Points on a hilly landscape, in no order, each with its height.
A climber steps from a point to the highest of its 2 nearest points, and stops where none of them is higher. Distance is the straight distance between rows; heights are no part of it.
muzu h=196: [ 55 157  87 166  82 145 114 122 125 145 110  92 108 125 144 131  93 142
 110 155 112 110 130  49  90 111]
puno h=209: [148 129 136 193 148 128 180 115 144 125  97 166 130 152  90  85 168 153
 143 137 113 122 138 193 170 120]
bab h=536: [110 118 141  94 129 116  91  96 150 140 148 112 121 113 137 142  83  90
  96 128 117 158  75 105 137 136]
Femev h=431: [106 111 114 179  94 105 153  87 157  91  82 149 159 112 164 115  72 138
 158 134  91  91 155 101 163 125]
sifo h=488: [ 88 104 139 176  84  86 129 105 112 116 104 145 166  74 164  98  68  60
 144 114  72 117 123  97 132 156]
pusen h=376: [118 145 160 101  97 149 120 158 131 145 155 135 131 173 118 206 123 137
 112 162 153 147 156  35  74 160]
Zeg h=283: [ 98  87  64 137 109 141 135  64 149  56 136 165 111 121 168 126  57 145
 145 122 136  79 125 137 128  98]
Lurot h=138: [142 120 170  96 214 150 131 113 113 113 161 131 128 186 106 138 158 135
  70 121 120 137 111 125 162  82]
tal h=246: [145 114 103 173 147 126 152 104 179 112 120 154 110 128 100 134 157 145
 143 153 169 121 146 226 117 152]
Bik h=242: [186  76 111 135 252 154 145 103 158 127 145 107 122 136 140 148 163 136
 123  90 137 112 167 200 146 110]
fid h=665: [143 131 162 117 135 100  87 155 106 140 174 161 115 169  59 125 189 106
  75 146 170 137  61 167  80 119]
Nusor h=347: [142 162 160 142 156 115 142 152  93 104 120 143 136 127 119 110 126 125
 132 137 104 120 110 135 177 146]
Tok h=183: [ 77  99  81 148  76 106 105  73 183 125 125 147 123  81 115 114  88 102
 129 140 132 138  89 169 109 124]
difog h=459: [114 129 143 165 126 113 157 144  76 126  83 129 149  94 161  74  93 106
 147  93  55 115 145  94 165 129]
guvad h=165: [126 176 127 120 114 134  78 130 108 165 142  55  99 128 164 186 106 157
 112 174 161 135  92  77 102 133]
futuk h=166: [ 88 144 135 194 134 144 150 126 161 104 100 108 122 116 129 136 107 154
  99 175 116 137 168 116 156 122]
zeti h=61: [120 127 128 165 139 168 157  94 195  59 122 150 140 142 150 182  97 144
 118 160 115  99 191 118 148 126]
Keged h=186: [113  86 111 132  81  95 130  63 193 135 107 123 146  82 147 117  98 118
 143 119 129 134 105 156 135 113]
gov h=197: [139 132 116  68 113 101  72 160  81 183 147  81 110  96 141 120 136 124
 147 104 147 160  86 128 106 117]
denak h=203: [ 95 193  89 161  80 155 101 143 130 126 114 114 114 165 136  99 119 166
 110 163 111  84 133  40  95 116]
som h=484: [114  86 125 133 189 159 168 127  95 128 131 100 124 140 157 126 119 124
 130  79  99 121 178 122 147  79]
dilo h=72: [123 139 131 146 123 172 154 104 188  60 145 184 116 169 114 184 113 140
 122 170 146 112 164 133 133 162]
koga h=430: [105 147 124 105 143 182 135 143 115 143 153 112  94 179 120 135 153 180
  88 149 158 126 154  97 124  82]
sasez h=241: [157 191 119 151 108 156 139 157 112  68 113 132 119 150 155 161  95 151
 167 171 130  87 135 104 151 178]
guzul h=357: [153 139 155 145 136 124 167 126 125  94 107 185 155 127 121 100 130 140
 160 126  84 102 133 143 183 142]
nuvu h=85: [124 162 139 162 117 140 137  86 194  72 127 185 131 139 103 170 107 130
 133 177 138 114 112 162 157 166]
lak h=105: [106 143 148 189 155 140 143  99 153  61 128 134 124 117 143 189  73 103
 115 169 117 122 127 129 154 185]
mir h=469: [142 112 136  91 165 154 142 102 173 112 144 116 142 147 146 193 105 149
 108 128 132 133 154  96 152 120]
tezoz h=344: [125  90 159  55 140 127 117 153 105 180 165 100 141 155 110 155 143 102
  77 100 140 175 133  49  89 121]
zusuv h=157: [148 169 116 104 122 156 108 140 102 132 148 156 111 167 101  76 169 173
 132 134 139  91 102 147 125  83]
veke h=333: [143  79 159  59 154 100  89 141  91 170 180  77 128 130 122 137 133  73
 112  87 136 184  90 113 107 137]
Riv h=145: [155 139 112 116 109 117 127 103 164 114 120 163 129 117 131 118 131 149
 171 132 138 109  99 167 145 128]
Vuma h=423: [ 84 132  97 119  95 147 132 161  76 135 135 102 112 105 144 126  97 117
 139 120 124 123 136  92  93 142]
Tad h=247: [148  54  72 134 160 137 157 107 146 117 139 159 126 129 115 120 152 120
 158  69 122  90 169 193 116 112]
badi h=180: [109 180 123 183  96 131 115 148 104  93 110 125 105 111 134 166  80 112
 141 180 142 113 107  99 105 207]
rera h=456: [101  70  99 111 151 138 130 112 125 170 133  87 130 112 128  85 141 113
 110  77 113 152 140 142 119  80]
pagol h=388: [149 160 117 127  94 123 118 146 132 150 107  47 123  84 195 211  86 139
 178 146 167 149 133 107 111 175]
kive h=210: [ 92 179 128 153  90 169 130 176  91 107 127 130 111 175 129 125 120 151
 124 157 115 103 165  43 108 133]
sibe h=173: [ 98 191 108 196 105 125  81 143 103 101 117  91  94 137 148 181  79 115
 115 184 164 111  94  65  66 196]
dani h=442: [108 110 135 157  91 115 170 109 146  89 109 197 147 109 121 100 108 100
 152 125  84 106 165 125 131 155]
tulot h=158: [169 164 137  65 135 139  87 102 151 148 151  88 122 137 151 166 134 157
 132 148 157 135  82 136 142 105]
Peb h=331: [160 141  89 136  79 139 163 158 130 131  90 122 120 124 144 116 135 175
 205 131 139 104 182 138 145 121]
maz h=95: [117 132 131 172 123 130 119  78 193  69 125 158 126 103 143 186  77 122
 118 178 149 127  96 169 138 177]
vok h=433: [102 113 115 104 132 121 109 149  70 142 143 113 131 107 150  94 104 106
 129  83 105 138 117 104 120 111]
Posin h=437: [178 160 154  61 196 151 105 131  96 133 169 108 117 166 150 153 130 150
 134 121 142 123 102 132 159  98]
mobu h=422: [114 119 133 144 124 130 149  92 163 113 107 114 155 119 166 147  94 139
 141 130  91 108 152  85 167 116]
laza h=326: [108 130 121 163 195 166 127 134 127 121 136  73  94 104 146 150 129 168
  61 151 144 160 182 131 132  97]
duge h=141: [152 146 187  83 197 132 105 142  83 126 157 131 135 164 128 116 138 123
  90  97  93 134  94 109 156 110]
somu h=263: [132 191 160 163 124 147 150 180 133 117 106 103 105 175 107 130 170 189
 116 191 149 133 168 126 135 104]
Zefi h=306: [118 105 113 159 214 151 115 144  84 121 152  79  86 126 133 140 153 149
  72 130 158 147 156 171 115  94]
Bav h=436: [130 183 149 164  76 106 129 188 111 109  95 158 139 113 112 125 125 104
 145 169  98 128 141  96 127 195]
Gazi h=259: [144  82  60 129 143 167 155 107 159 105 137 152 114 138 132 128 147 158
 160  94 151  88 182 173 124  80]
noda h=222: [179  88  96 141 197 140 134  88 189 120 128 114 125 107 159 146 153 160
 147 103 156 104 140 217 146 102]
zad h=352: [119 105 158  65 119 138 110 127 143 181 157  80 131 148 109 184 133 132
  69 150 164 183 145  46  93 131]
pugel h=439: [118  56  83 128 173 149 130  99 146 136 154 108 128 122 124 116 137 101
 108  81 151 119 159 158 116  87]
viduf h=311: [142 113 153 151 151  83 147 180  61 131 129 120 118 110 131 150 144  87
 153 110 141 165 134 169 125 174]
defe h=282: [108 124 121 140 177 136 125 117  78  89 150 160 109 135 129 106 119 114
 110 104 105 115 107 152 147 123]
bure h=391: [145 131 121 115 144 137 147 135 134 133 133 129 124 117 136 155 148 138
 149 122 153 148 151 159 135 142]
rok h=448: [117 164 140 115 160 165 136 148  99 135 143  91 117 165 141 130 125 167
  96 133 114 122 141  71 150  86]
pegi h=320: [139 122  99 174 135 152 167 140 155 130  78 108 102 123 114 107 175 194
 140 146 164 120 198 175 128 103]
fatan h=458: [116 189 138 114 119 149  94 152  75 145 140  91 112 149 140 101 123 157
 105 136 111 119 106  58 128  99]
rek h=286: [140 172 126 162  96 157 149 148 164 134 101 109 109 148 115 132 160 199
 147 176 150 129 185 146 136 112]
sar h=440: [124 184 140 153  69  99 125 148 151 144  96 133 134 115 123 142 120 127
 142 180 118 137 112 113 132 164]
Dapaz h=355: [134  96 111 184 178 160 148 138 142 138 110 102 109 104 108 124 172 174
  90 132 167 132 200 183 114  99]
Lata h=213: [164 126 120  90  98 115 149 172 132 179 118 131 129 141 103 139 188 148
 165 105 149 139 147 128 110 120]
viz h=327: [131  99 166  88 152  81 118 156  74 145 167 110 125 118 125 143 120  48
 133  92 129 182  99 135 105 172]
koroz h=545: [136  92 116 107 108 100 140 149 127 141 135 166 139 123  99 141 149  82
 167  86 138 137 137 165  89 166]
lobek h=358: [156 190 152 159 140  97 124 180  51 102  98 110 119 106 151 102 119 125
 127 165 103 126  94 130 177 158]
zuduk h=174: [114 169 159 157 135 145 120 144 125 130 127 131 106 192  78  90 201 188
  89 164 142 138 123 139 123  57]
Luki h=205: [132 108 104  56 109 121 107 141 116 175 157 138 122 135  92 137 154 119
 129 106 167 143 110 120  81 121]
leza h=408: [ 95 168 110 132  34 117 120 188 105 154 112 117 111 115 118 130 132 138
 162 156 149 134 142  92  77 155]
Sotav h=386: [129 151 131  88  68 140 123 134 141 149 138 137 152 146 135 174 113 133
 135 132 133 124 131  30  90 153]
Doler h=291: [113  78  81 130 116 146 117  72 131  90 144 126 137 106 183 148  41 112
 138 102 142 100 132 131 116 106]
Rin h=362: [123 137 167 100 117 135 126 166 127 170 140  95 131 167 116 186 152 159
  96 154 165 167 165  72  96 114]
Dola h=184: [129 124 159 143 173 111 119 110 142 163 118 122 133 145  82 103 192 134
  88 125 117 138  92 173 146  98]
Tegi h=604: [165 117 177 130 169  74 153 174 122 182 132 124 139 155 101 145 200 117
 132 126 136 150 127 159 136 131]
dozo h=114: [138 148 153 196 142 112 167 113 148  70 103 158 135 107 143 155  89 108
 145 187 102 122 117 160 177 184]
Sobip h=450: [158 133 116  44 170 164  96 120  81 144 175 131 111 165 155 113 131 157
 129  90 132 111  89 117 129  86]
Rubi h=370: [153 184 155 173 164 100 156 160  73 108  97 101 102 105 165 132 112 144
 141 183 128 139 106 175 184 164]
Vunuf h=125: [138 128 120 175 138 113 172  89 160  76 109 174 129  93 138 128 102 121
 157 146 117 105 114 199 171 155]
Gigon h=202: [ 98 115 101  57  91 139 102 125  96 170 158 109 120 120 123 120 110 108
 113 109 149 146 102  84  75 121]
gito h=494: [165 160 175  86 179 157 120 103 158 127 149  95 129 154 159 214 115 152
 118 154 139 142 128 104 160 134]
Vit h=520: [115 149 129 214  70 119 183 127 167 127  58 106 133  97 124 112 111 147
 142 185 116 143 180 120 154 143]
mulet h=466: [ 98  97 143 196  88  97 161  94 136  86  96 171 162  98 156 117  68  66
 133 137  80 102 165 132 122 156]
sutok h=163: [117 185 107 122 116 171 113 157  82 130 136 109  88 166 136 103 140 191
 137 151 141 111 119 137 127  80]
Kag h=178: [ 86  74 100 147 125 104 112  72 159 120 147 129 115  79 114 128  98  73
 104 133 147 149 113 183  95 141]
bivil h=218: [167  99 113  76 106 131 143 127 182 169 121 143 149 150 112 145 178 147
 171  85 156 122 152 129 122 107]
sok h=189: [160 105 172 177 182 110 152 128 149 170 114 110 138 185  84 111 220 152
  98 120 117 120 116 187 149  92]
vob h=319: [138 112 170 121 149  83 126 155 105 138 143 114 128 104 126 176 110  63
 149 116 137 198 125 160 116 208]
fip h=304: [129  95 122 126 159 114 139 136  66 112 147 111 119 104 159 141 101  73
 162  91 138 151 130 176 116 169]
gofib h=629: [156 127 158  69 156 112  76 115 124 146 185 150 117 160  90 150 160  95
  86 151 183 143  42 164 107 143]
fet h=200: [102  90 105  77 115 117 101 160  75 184 158  77 100 120 122 102 137 113
 125  81 149 166 116 110  75  93]
sogo h=275: [138 111 151 138 198 126 160 105 117  83 140 176 133 142 119 120 122  91
 133 104  94 119 112 169 162 137]
vab h=371: [148 116 139 134 146 140 189 139 126  81 126 187 148 145 128 133 124 113
 176 103 101 106 175 140 159 147]
fori h=569: [113 103 134 103  76  76 134 143 149 177 113 149 154 107  76 142 157  71
 139 111 139 169 133 144  68 168]
zuzos h=441: [142 144 121  66 150 150  83 127  74 123 156 130 115 125 148  88 102 126
 116  95 109 111  89  95 125 110]
Zabak h=648: [124 156 176 112 132 107 111 178  73 140 135 133 128 134 101 117 154 130
  95 136 122 148  94  86 120 124]
pakez h=438: [ 70 108 129 120  78 116 123 139 113 161 118 135 147 117  95  93 148  93
  94 102 109 157 140  99 103 111]
patiz h=294: [111 128 123 157 190 146 120 156  75 104 170 121  73 154 113 141 144 121
  92 137 175 128 122 178 111 113]
zegel h=272: [125  86  68 122 115 143 145  98 135  72 125 154 120 123 158 120  93 145
 177  94 150  83 148 169 135  92]
Larob h=556: [121  65 131  65 152 127  89  81 148 139 182 116 136 128 119 129 101  58
  90 110 140 157  86 108 122 145]
golef h=461: [136 186 121 135  79 118 105 181  76 121 105 131 139 111 146 122 112 115
 142 130  90 114 117  63 118 176]
Pove h=179: [112 149 161 118 147 126 116 128 125 147 130 125 123 165  69  94 183 148
  70 153 121 145 104 125 130  76]
Gis h=432: [142 148 102  91 109 128  92 116 106 120 132 126 130  99 171  76  98 144
 148 103 112 110  73 117 140 108]
Dufot h=187: [ 82 141 109 167 110 133 108 118 113  86 135 139 127 113 139 151  78  93
 120 152 118 112 107  83 102 170]
dokor h=191: [152  82 113 119 125 104 133  73 186 144 110 129 155  95 147 113 119 143
 164  97 125 129 128 171 161  98]
mono h=478: [142 151 163  91 125 108  80 138  98 156 126 140 152 113 111  57 160 132
  83 100  84 145  77 108 151 111]
nuda h=162: [145 161 128  83 126 139  80 122 118 167 138  61 117 114 179 153  99 149
 137 139 141 147  93  99 133 129]
porar h=476: [161 182 153  95  88 107  99 178  94 132 115 143 167  99 155 104 133 126
 145 103  99 137  92  90 138 158]
zagi h=262: [145 160  96 139  93 124 103 123 123  78 116 133 143 139 175 141  64 148
 177 125 107  61 120  60 134 146]
fodoz h=244: [141 181 161 191 146 137 169 164 112 116  91 106  97 151 128 118 170 184
 133 191 138 129 156 167 175 108]
Rinuz h=194: [127 139 138 187 163 157 171 103 184  73 110 147 123 129 117 147 142 173
 109 167 142 128 187 186 167 129]
Koruk h=502: [101 127 131 157  87  76 129 123 121 121 106 133 140  74 151 128  80  68
 152 136 105 137 117 132 111 181]
gav h=390: [148 141 136 146  95 148 182 164 122  77 116 191 140 162 110 116 134 128
 173 137 110  92 177 121 141 158]
libo h=606: [133  84 145 103 166  89 109 109 134 169 138 107 143 124 105  92 151  83
 110  84 110 151  90 147 145 129]
Vapa h=532: [154 144 148  97 148 147 116 107 174 141 144 102 122 123 140 213 130 143
 109 153 180 165 128 135 122 141]
mopu h=132: [157 154 145 132 213 149 140 113 126 110 143 142 117 179 112 134 159 150
 108 146 126 111 117 170 177  86]
Zupeb h=350: [102 139 120 157 157 159 117 134 118 111 121  71 101 102 160 173  92 147
  93 156 156 136 177 108 112 140]
daku h=380: [119 136 100 136  66 109 114 125 144 139 114  74 128  74 175 158  74 118
 177 148 153 128 120  95 103 160]
lage h=195: [136 144 111  62  72  97  91 140 134 194 117 101 134 104 130 117 141 134
 172 107 150 144  99 114 103 119]
Vigap h=574: [171 148 176 107 169 121 149 172 103 155 131 121 140 172 122 133 184 147
 140 110 129 134 139 132 161 103]
neka h=47: [ 74  88 108 181 122 141 130  53 182  88 119 135 135 106 144 138  76  97
  87 159 124 123 154 122 120 115]
Zeru h=407: [162 136 174 132 211  97 127 127 107 143 138  87 111 126 156 142 150 112
 122 131 125 159 103 173 169 142]
Gezur h=405: [122 130 147  97  82 125 107 106 169 130 131 163 174 130 112 112 106 115
 107 105  75 103 117  42 123 138]
Pak h=176: [107 118 156 196 167 136 181 104 151 108  94 125 134 129 113 126 131 148
 114 155 107 144 173 155 175 124]
Miv h=470: [112 106 131 136 158 137 159 124  82  98 123 122 139 113 180 113  85 103
 149  74  78 117 157 107 164 116]
bafes h=523: [135 106 139 119 114  87 134 122 141 141 119 153 154  95 123 109 127  91
 159  98 106 143 123 139 130 158]
Vifel h=414: [139  96 131 150 157 137 168 105 177 138  81  86 147  88 156 135 128 147
 123 116 127 147 196 147 165 105]
Ven h=669: [125 116 170 116 155  81 111 170  85 150 144 134 123 137  88 101 177 102
  86 123 124 156  88 142 113 115]
vef h=425: [128 136  82  89  78 133  98  97 141 143 120 115 129 112 146  92 107 170
 157 108 134  96  99 107 134  68]
Lop h=406: [115 140 117  96  61 138 110 139 134 127 129 190 143 141  82  66 148 143
 120 113 104 108 113  94 107 113]
lugin h=446: [ 88  88 116 122 113  97 121 140 115 193 114  90 133 103  99  71 149  97
 100  83 123 161 127 121 103  89]
sinub h=268: [137 163 108 118 121 138  99  87 141  89 141 136 135 132 173 134  71 155
 143 137 118  68  80  86 157 120]
Zir h=505: [136  97 128  93  76 102 107 126 126 145 108 158 176  92 122  75 121  80
 150  65  75 136 116  99 123 142]
Fav h=491: [159 132 159  85 109 111 103 161 102 154 127 149 166 106 115  77 148 106
 119  73  85 142 103  95 135 145]
zan h=419: [117  70  94 138 186 156 134 106 129 107 155 112 103  96 142 147 112  96
 102 107 156 143 172 182 103 118]
pober h=598: [132 126 132  86 162 122  83 116 125 149 172 104  94 131 114 160 132 115
  89 150 190 165  71 153 102 122]
dazu h=274: [149 124 103 160  96 120 165 146 159  99 127 181 115 137  90 151 145 125
 174 155 161 129 160 202 101 172]
sagad h=312: [148 114  78 125  57 140 164 142 134 119 110 173 123 128 132 113 131 144
 211 109 156  95 175 156 114 125]
Dusi h=36: [ 97 109 161 170 117  95 154  83 186 130  95 148 161 105 108 136 111  90
 111 142  98 159 137 131 145 160]
dunat h=581: [129  69 126  70 170 106  89 101 124 157 177 113 121 140 100  93 140  53
  84  90 118 137  65 138 126 121]
dom h=257: [174  36 132 116 235 133 149 104 155 134 154 122 152 139 139 152 150  87
 117  65 123 126 160 174 144 124]
Vol h=416: [ 95 157 105 118  67 120  93 195  57 139 142 124 108 108 117 106 131 120
 147 124 138 139 110 102  70 147]
Kudi h=424: [162 161 164  94 182 122 119 136 108 116 144 114 128 132 150 164 121 134
 147 129 137 141  90 145 178 140]
Koz h=148: [139 110 155  71 147 126 121 103 157 143 152 155 148 147  98 123 139 116
  93 109 104 128  93  97 140 108]
Zotiv h=429: [ 94 150 142 172  88  97 127 157  75 122  94 147 146  88 118  76 122 102
 121 134  72 139 116  99 126 157]
Sevas h=267: [159  74 149 118 226 118 150 109 128 121 145 138 146 150 134 118 140  88
 130  67  91 129 115 161 177 123]
Fum h=418: [100 140 137 142  66 114 128 195  70 130 108 180 157 113  92  46 158 107
 123 105  84 134 138 102 112 147]
Laru h=226: [145 175 147 199 160 133 174 136 127  94 103 143 111 145 114 106 150 161
 147 181 122 122 135 195 192 133]
feg h=387: [120  89  89 175 192 164 129 114 151 105 143 120  89 118 116 126 153 143
  91 128 166 124 164 205 105 115]
vip h=152: [149 147 120 109 121 141 127 120 139 131 127 169 130 145 112  97 179 162
 165 105 134  98 109 162 151  91]
Ruf h=168: [111 204 151 139 103 147 107 163  95 122 129 114  99 177 106  70 169 184
 105 166 133 111 122 117 133  67]
Guma h=207: [148 146 121  84  60 112 112 172 118 178 138 150 121 139  88 118 188 140
 138 119 165 133 103 135  72 128]
kis h=273: [118 109  77 125 118 138 102  58 160  64 141 167 135 133 166 137  47 158
 128 130 117  52  87  91 145 105]
zubif h=136: [166 118 109 139 116  94 139  68 192 100 112 170 133  93 141 148 105 153
 166 138 140 106  85 211 167 142]
Posan h=237: [174  47  77  99 151 151 142 106 170 154 148 141 144 148 107 134 173 127
 139  76 146  94 152 168 117 101]
Fosas h=409: [123 134 128  93  72 126 115 168  94 137 125 202 166 126  94  55 159 120
 131  64  92 119 136 104  98 131]
ziruk h=412: [134 128  99 102 134 164 142 141 125 140 155 134 115 163 119 149 154 156
 129 131 166 122 158 135 114 107]
Vanu h=295: [140 110  96 125  87 139 160 155 140 117 134 165 122 138 109 144 151 131
 169 125 170 116 176 157  84 144]
Vos h=471: [144  77 111 112 192 132 146 129 100 147 143  95 138 133 152  95 148 128
 154  52 104 119 156 152 151  84]
bifen h=41: [ 94  74 136 145 146 127 142  53 210 114 125 137 153  97 119 146 107  91
  96 136 125 150 144 153 130 137]
lor h=637: [140 126 177 125 167  83 142 137 121 158 127 132 148 133 114 124 157 105
 125  97 109 175 116 148 153 131]
Nebos h=193: [ 78 152  93 129  83 151  74 103 123 132 146 112 105 134 137 109  80 135
 101 151 122 105  88  50  71 129]
vav h=208: [159  97  90 159 157 122 142 105 150 153 117 113 125 113 138 105 157 147
 167 105 147 118 118 215 136 104]
rarev h=417: [114 148 101  81  65 160  87 112 142 155 132 142 134 135 107  72 135 163
 125 128 118 101  97  87 114  88]
vap h=444: [128  91 122 125 165 151 156  90 182 108 122 104 143 118 160 152 100 153
 111 116 120 123 183 127 166  99]
zap h=399: [121 166 123 126  80 110 116 187 101 166 107  75 117  99 155 173 116 137
 162 143 153 142 133  97 104 164]
vud h=288: [104  96 103 127 189 137 120 136  74 117 175 133  94 147 108 106 146 100
  91 107 134 120  96 164 115  98]
Pepo h=219: [150 136 133 170 186 142 161 131 162 112 114 143 109 137 112 155 172 168
 130 168 171 126 169 197 149 136]
tetu h=190: [ 67 147  84 173 100 136  82 100 101 111 132 115 101 128 143 142  65  97
  91 147 127 105  89  42  60 156]
kam h=153: [163 163 158  73 128 139 105 100 162 147 149 142 142 157 110 133 156 150
 117 138 138 123  88 127 136 102]
galu h=192: [ 99 138 106  84  53 121  97 154 119 184 121 105 120 115 107  93 150 143
 121 118 137 143 121 107  80  88]
Nurof h=620: [137 140 162  91 118 114 122 162 111 142 140 152 131 140 102 156 151 119
 131 132 141 149 113 122 115 162]
zapar h=144: [148 123 199  78 161 117  92 138 110 133 152 152 158 145 101 121 146 103
  65 113 104 153  76  98 139 137]
Madus h=172: [ 86  65 111 153 127 116 126 110 148 137 130 120 116  75 108 148 126  76
 102 136 158 174 169 187  66 152]
mabuf h=199: [136  67  97 158 145 101 171  95 152 146  97 118 137  92 153  87 122 127
 170  87 119 129 150 184 152 101]
nira h=519: [104 134 154 138 119  91 100 119 134 134 123 107 140  87 148 122  91  84
 129 136  93 153  73 110 146 171]
veve h=369: [119 122 125 128 167 157 126 130 119 107 145 117 103 120 139 172 118 129
 113 153 160 138 140 148 108 142]
Kel h=464: [111 144 123 204  68 115 179 117 178  95  73 140 150 126 141 127  97 132
 147 169  92  94 172  91 143 152]
kigin h=227: [164  73  97  60 130 151 141  94 187 165 146 139 140 159  94 161 166 128
 126 100 174 120 148 129 103 109]
Sotu h=468: [122 169 138 182  66 105 158 141 143 142  83 135 127 123 107  96 140 148
 143 177 116 137 147 137 144 146]
Ninu h=379: [151 128 110 175 136 130 171 130 152 130  60  71 133  87 177 133 110 177
 152 154 130 140 195 156 175 121]
risu h=445: [100 124 122 174  95 101 170 139 100 121  79 136 131  86 139  75 104 103
 160 127  88 131 144 124 144 153]
tufe h=229: [136 192 138 132  87 158 115 163 106  77 136 169 117 155 124 131 111 127
 152 166 127  91 128  82 115 190]
sut h=397: [122 127 137  54  83 147 122 138 135 152 143 168 167 152 115 132 136 124
 112 108 103 123 124  42  94 139]
Nub h=351: [148 149 101 152  97 130 159 124 144 120  89  96 120 104 180 128 113 186
 179 147 135 104 152 147 168 102]
palim h=413: [ 77 123 126 125  72 150 129 108 169 131 137 164 156 151 100 120 115 121
 108 136  99 102 143  55 103 124]
Pim h=571: [148 142 151 102 150 112  90 126 158 170 147  80 102 113 128 192 143 128
 113 165 195 181  90 173 120 140]
povo h=415: [123 131 110 129  63 148 144 142 123  80 114 209 152 143 120  99 108 115
 170 114  86  86 171  96 120 159]
suteg h=53: [ 81  91 114 162 104 165 145  79 188  82 126 147 142 140 141 165  83 132
 101 151 123 105 192  84 111 124]
Sati h=338: [137  95 170  59 139  91  92 152  97 185 173 101 151 142  93 112 162  80
  82 112 145 173  93  81 100 109]
mena h=217: [144 204 134 145  74 155 107 168 100 102 117 153 124 177 126  94 126 159
 140 171 101  84 129  70 122 140]
gir h=169: [ 99 197 122 170 102 134  91 133 111 128 116  92  95 136 143 162 105 156
 113 181 144 119  99  81  99 144]
Ninin h=297: [126  76  94 105 146 129 118  99 115  95 143 113 119 103 166 139  74  88
 164  91 138 132 132 165 118 130]
tute h=467: [132 190 151 108 117 135  80 138  87 158 112 106 145 118 135  66 142 160
  96 114  85 124  70  86 146  89]
Marut h=254: [155 142 110 146 102 142 150 139 120  79 103 127 145 120 184 147  84 140
 194 134 111  84 154  93 151 152]
gida h=460: [149 115 107  75 184 148 121 137  89 151 143  89 121 148 159 112 139 143
 149  75 119 108 119 136 151  79]
Zusas h=591: [125 133 156  91  59 101 121 163 137 156 129 162 146 120  93 169 146  90
 137 134 158 162 130 107  77 177]
Pebil h=389: [160 150 164 172 190  89 159 133 101 139  96  96 122 112 147 126 130 123
 137 145 111 178 109 181 190 153]
Gupu h=695: [123  88 128 116 171  98  97 149 109 173 170 123 116 169  66 115 183  99
  71 125 154 142  85 153  88 104]
gopub h=198: [154 129 167 178 141 122 164 124 152 148  96 157 131 191  61  77 221 170
 127 121 110 110 124 188 158 102]
lizap h=428: [ 69  89 125 126  92 135 143  97 166 144 109 134 155 114 110 110 117 102
 100 121 100 133 157  91 114 105]

Call two points neighbours if one is among the 2 nearest of the other. Go from one point of each pair to the other, from neighbour to neighbour, staying as high as possible. Name the lowest point that can't be avoided.
rera / Fav => Madus
lor / som => Nusor
Vit / Gupu => Bav

For each start below, name the point where the climber stops.
Rinuz => Gupu
vab => lor
Gigon => rera
